Each scene shows the same named points in several views. A view is turned or mirrored, and shifted as a whole, has a little noise and may leave points out.
In the rows, zero is written as 128.

Scene 1
View 1
k410: 133  129  128  109  156  137  89  123  118  82  126  113  130  140  103  134  132  129  109  130  136  148  105
k260: 150  120  153  126  152  128  94  107  146  100  119  116  127  114  118  140  134  129  116  133  115  133  112
k610: 138  124  134  113  159  134  96  126  125  93  123  120  132  135  112  142  132  121  107  131  132  140  112
k792: 132  121  128  113  160  132  109  136  115  105  120  134  141  151  115  155  133  106  102  132  146  143  124
k722: 116  130  119  122  174  128  107  143  111  96  116  129  130  149  111  141  129  116  99  126  141  142  118
k60: 152  127  162  160  129  129  108  89  150  137  122  129  107  133  118  131  154  120  134  132  94  131  109
k8: 146  123  158  142  122  139  106  96  141  121  118  114  119  126  111  144  148  136  130  140  114  145  110
k366: 132  126  138  134  156  128  110  137  123  109  122  131  127  145  119  136  145  106  113  124  122  136  116
k25: 139  124  149  132  146  131  101  112  138  105  115  115  124  120  113  142  135  136  116  135  121  141  114
k870: 136  140  130  138  172  126  80  77  149  105  116  124  107  121  101  131  117  145  102  137  121  132  106
k995: 99  150  112  134  176  134  92  131  115  80  119  107  108  142  96  113  129  146  105  122  129  148  99
k415: 123  122  140  145  147  130  130  140  120  127  111  135  129  149  123  151  146  108  115  130  130  141  127
k227: 111  119  147  154  128  140  141  146  117  131  103  122  127  145  118  159  153  127  122  137  133  155  130
k154: 132  108  161  150  136  133  133  110  148  140  91  126  133  111  122  183  130  139  111  150  136  143  143
k420: 115  139  128  142  122  148  113  124  106  114  129  116  114  167  97  129  158  132  130  131  130  163  100
k453: 163  116  155  122  138  132  98  101  140  114  126  128  133  130  120  146  142  111  121  136  116  135  113
k668: 130  122  122  119  181  126  106  110  131  116  105  145  138  135  114  171  108  118  83  143  157  137  136
View 2
k995: 112  89  111  117  129  114  159  77  89  125  109  166  147  145  119  141  108  95  181  143  98  144  122
k154: 84  137  89  91  150  121  105  105  102  142  102  115  156  179  121  124  124  159  110  142  142  130  123
k8: 98  105  114  114  148  107  122  127  119  136  105  130  134  159  116  127  94  145  133  137  128  117  144
k25: 97  110  106  107  148  116  135  109  97  136  108  135  143  153  108  133  97  134  140  139  127  129  139
k722: 108  120  96  111  138  132  143  77  83  119  131  161  153  133  119  147  114  106  135  147  107  153  124
k60: 88  117  111  138  154  101  120  131  131  140  100  150  124  148  120  124  106  158  136  141  125  109  163
k415: 100  131  104  126  138  128  121  94  109  124  129  153  151  149  125  131  131  127  109  155  121  138  133
k420: 123  89  129  131  122  111  122  106  130  116  128  151  138  151  138  134  105  111  133  146  99  133  121
k410: 114  97  108  104  143  123  147  98  87  122  127  145  143  135  109  147  83  107  144  135  109  143  128
k870: 87  109  83  103  158  101  139  99  93  139  89  152  131  142  117  145  88  141  181  123  107  133  138
k610: 105  112  101  104  148  126  143  98  84  126  126  146  145  134  107  146  91  117  135  139  117  143  136
k260: 92  113  103  104  157  117  142  115  90  137  106  138  138  144  99  135  88  138  142  136  130  126  151
k792: 104  131  90  107  148  133  129  92  89  120  139  150  149  130  117  147  105  122  110  143  114  150  130
k453: 99  116  105  112  158  120  129  125  103  131  125  140  132  132  105  139  80  139  118  135  126  128  153
View 3
k25: 113  127  130  128  120  124  125  138  129  123  94  124  139  134  138  131  127  133  121  109  109  122  151
k415: 119  108  132  105  134  136  138  144  147  107  129  154  137  108  135  128  122  136  125  109  122  137  139
k154: 114  114  107  127  158  136  123  141  143  84  118  119  133  164  141  140  130  151  116  113  133  137  140
k420: 120  124  168  142  114  127  167  126  128  118  104  164  142  109  129  114  102  116  133  117  110  141  142
k8: 111  139  144  150  121  128  121  147  123  106  94  130  131  137  135  142  114  139  116  109  109  136  152
k227: 119  104  127  124  144  134  157  135  145  95  121  160  138  121  130  137  115  134  125  120  133  147  136
k792: 130  106  139  90  123  139  126  147  148  119  111  141  134  119  132  103  142  127  130  100  121  122  137
k668: 126  106  129  85  135  140  118  133  151  121  123  114  139  150  147  82  149  137  131  101  118  109  140
k366: 118  116  138  102  117  130  130  147  139  125  117  148  139  101  134  124  127  130  125  104  110  125  146
k410: 124  119  147  111  104  123  137  132  130  142  79  132  142  122  132  105  137  113  133  107  107  111  145
k610: 123  117  139  104  110  127  127  140  135  134  89  130  139  121  132  111  140  122  129  104  110  114  144
View 4
k227: 108  159  150  112  101  132  141  141  120  143  133  91  143  138  133  124  111  120  123  122  122  136  111
k366: 125  143  129  115  88  109  132  118  141  138  137  114  155  129  138  113  138  136  130  143  114  120  131
k870: 134  99  131  119  99  90  134  86  162  142  111  142  128  130  109  135  156  139  138  121  112  158  139
k610: 143  134  118  121  83  124  130  101  148  138  121  112  154  123  124  129  146  143  132  139  104  130  136
k8: 104  138  144  117  110  107  123  106  131  152  107  122  158  159  112  141  130  141  139  110  108  142  134
k668: 154  131  126  114  103  134  159  106  142  123  133  112  122  101  130  131  150  137  110  139  120  159  160
k420: 107  129  143  108  65  136  133  117  147  149  125  108  152  165  111  109  113  126  137  140  108  134  100
k60: 85  138  150  112  116  80  124  110  134  152  120  143  159  167  123  126  134  139  140  115  115  137  142
k25: 126  134  131  123  102  108  126  105  139  145  111  117  149  133  119  141  142  139  136  117  108  139  132
k453: 117  147  131  116  108  110  126  97  134  141  117  129  168  148  124  135  144  152  132  129  107  132  160
k792: 139  148  124  113  90  135  146  113  137  129  138  107  149  119  135  120  140  142  117  149  114  133  150
k410: 145  124  117  120  71  132  128  95  154  140  116  110  154  130  115  129  143  143  139  143  101  130  124
k995: 146  100  121  121  59  110  129  106  173  145  121  111  132  121  115  115  142  124  147  140  107  133  87
k260: 129  135  125  125  108  100  121  97  140  145  109  123  157  131  121  144  149  147  139  118  106  133  144
k722: 148  131  120  116  73  127  143  116  153  132  137  103  139  111  134  113  142  132  127  151  113  129  123
k154: 117  157  152  120  138  120  146  126  111  140  117  102  132  124  127  154  129  130  117  97  124  159  146

In a view up to two points have been moved. Name them for each view, in the order of its rows, or write -.
view 1 => k792
view 2 => k453
view 3 => -
view 4 => -

Scene 2
View 1
k309: 121  135  128  139  148  131  120  130  149  152  119  147  155  133  120  119  146  113  126  121  145  144  132
k670: 133  128  125  139  129  134  111  131  139  146  122  144  147  141  111  124  151  122  107  113  142  154  137
k884: 135  142  106  145  133  133  140  116  164  128  115  130  127  130  69  144  150  123  95  134  113  148  133
k43: 129  125  114  121  103  158  111  138  134  136  118  139  144  140  99  123  139  171  95  119  120  153  145
k72: 117  133  135  140  119  129  127  126  123  143  125  140  151  140  113  129  129  121  105  121  132  145  147
k94: 144  123  87  155  113  143  109  146  152  128  103  159  146  151  110  140  159  151  94  115  141  160  148
k572: 121  128  114  114  141  161  108  148  159  141  109  149  154  131  116  106  147  167  125  115  132  144  137
k84: 130  129  117  123  144  151  107  139  158  145  115  144  147  132  109  111  157  144  120  113  137  150  131
k312: 125  141  117  147  163  126  128  128  168  149  113  147  153  130  113  124  157  101  131  126  146  143  127
k232: 113  128  116  112  151  160  121  151  160  119  104  138  140  122  101  108  140  173  116  109  117  136  147
k50: 124  125  112  146  165  135  114  151  162  126  102  157  149  135  125  117  157  128  125  101  149  143  144
k957: 129  133  117  152  136  126  121  132  146  145  116  151  152  141  116  132  150  111  113  122  145  150  139
k556: 132  141  113  145  143  130  126  121  163  150  119  142  146  133  98  131  155  110  117  133  136  149  125
k565: 97  124  155  108  159  146  114  149  128  137  121  141  157  126  134  90  127  144  132  95  138  130  148
k614: 102  135  141  136  149  128  137  134  133  132  117  141  153  130  119  118  123  120  121  116  131  131  149
k345: 124  148  121  125  163  138  129  115  180  165  122  135  149  119  94  116  158  111  138  141  132  144  110
View 2
k309: 134  145  126  94  140  127  123  154  111  126  116  124  113  105  121  118  111  151  156  128  145  112  142
k345: 133  126  140  85  139  101  133  143  112  122  106  108  103  101  135  144  92  144  175  110  151  102  164
k84: 132  131  128  93  142  119  148  160  129  122  111  110  127  84  128  111  119  148  160  144  135  111  145
k232: 129  113  127  108  141  116  174  167  107  142  118  94  128  74  137  116  138  157  160  165  118  121  150
k884: 119  109  124  101  143  80  146  134  117  149  152  108  119  112  128  116  97  154  166  118  111  95  136
k614: 133  144  123  105  130  135  133  164  81  147  138  125  108  116  128  126  126  161  151  139  138  127  133
k72: 126  140  118  98  132  127  126  161  114  140  145  125  115  129  124  114  117  156  152  144  131  119  118
k565: 141  154  133  100  122  156  155  187  93  132  116  119  119  89  137  126  143  154  152  161  150  140  142
k312: 135  139  127  95  149  115  120  140  102  127  110  124  109  97  117  118  103  151  160  108  145  102  155
k957: 129  139  118  98  149  120  117  146  117  129  125  127  118  109  113  103  111  153  152  127  133  104  133
k572: 131  122  127  96  146  126  155  167  127  123  101  98  125  81  131  114  133  152  160  167  132  119  148
k556: 128  128  125  93  146  104  124  139  118  130  124  119  113  108  121  118  99  150  162  116  134  99  143
k43: 120  113  117  96  139  114  155  166  148  134  137  99  132  110  131  105  128  152  159  177  113  117  118
k670: 128  139  122  93  139  120  132  157  135  127  133  125  129  106  120  100  113  149  153  138  130  109  124
k50: 138  142  120  107  154  128  136  152  101  128  106  124  126  70  113  93  127  157  148  130  133  108  152
View 3
k232: 121  133  129  120  126  150  139  88  107  168  77  117  155  102  127  94  122  99  143  174  122  114  94
k43: 147  139  137  153  145  145  134  98  129  164  102  128  170  86  122  120  130  115  140  172  108  122  109
k614: 80  129  139  125  123  136  130  113  122  131  104  150  158  112  117  101  114  114  131  144  136  142  119
k884: 146  142  137  116  139  145  125  139  114  173  129  149  148  100  143  97  112  108  129  122  109  130  91
k572: 122  136  117  127  137  153  130  87  131  156  72  115  168  103  119  101  121  116  125  170  121  104  96
k84: 126  134  122  120  139  155  116  98  134  149  85  124  164  100  117  104  115  117  124  149  121  107  93
k556: 124  140  123  113  141  147  114  131  137  149  111  145  158  109  127  96  107  125  109  120  118  119  94
k94: 166  138  130  136  143  112  99  108  127  156  100  137  160  87  126  97  138  132  114  157  109  103  105
k345: 106  142  107  98  140  177  131  130  143  154  100  133  160  122  128  94  91  118  107  113  121  116  80
k309: 101  134  124  117  136  145  112  115  140  132  98  141  162  110  114  101  109  127  113  131  129  120  104
k565: 70  123  134  125  124  154  128  77  127  126  72  124  166  107  101  110  112  108  143  168  143  125  113
View 4
k232: 153  120  107  120  135  158  133  119  158  113  119  83  101  113  119  129  138  117  136  121  137  94  134
k84: 158  112  135  119  122  149  142  144  145  107  130  109  129  114  127  130  140  101  140  119  138  102  131
k94: 175  124  129  109  129  131  137  131  171  127  129  136  143  104  116  165  142  109  130  135  134  118  101
k884: 148  131  116  131  119  131  124  136  151  105  146  85  147  124  131  178  155  86  159  151  109  97  109
k312: 150  96  145  127  128  143  147  157  113  102  130  116  142  121  151  152  139  102  163  141  121  91  120
k345: 147  99  137  135  127  139  144  163  109  84  147  82  147  124  148  143  140  88  165  126  132  84  131
k572: 160  108  124  119  135  149  144  133  151  111  126  102  119  109  117  121  132  111  131  110  151  102  134
k556: 150  107  138  131  122  134  142  151  129  103  141  108  152  122  138  159  144  90  157  142  122  98  116
k50: 162  103  141  110  132  156  144  142  134  115  110  132  115  112  146  143  139  123  149  132  127  96  123
k43: 151  126  117  130  120  139  135  118  180  126  137  103  136  116  95  135  139  90  121  125  139  115  124
k614: 119  89  133  151  124  157  148  121  133  127  114  111  122  133  128  134  132  100  149  155  109  94  130
k957: 148  100  144  129  121  140  148  143  137  119  127  132  146  121  133  153  139  97  148  146  120  105  114
k670: 146  109  145  127  111  145  144  141  150  119  129  130  144  122  124  142  143  88  142  137  123  107  123
k72: 127  99  137  147  114  143  146  125  150  129  126  121  143  131  115  141  136  85  139  153  114  108  122
k565: 125  88  137  138  121  175  152  123  138  123  104  112  99  127  122  95  128  108  134  126  131  94  153

In a view up to two points have been moved. Name them for each view, in the order of its rows, or write -.
view 1 => k614
view 2 => k670
view 3 => -
view 4 => -
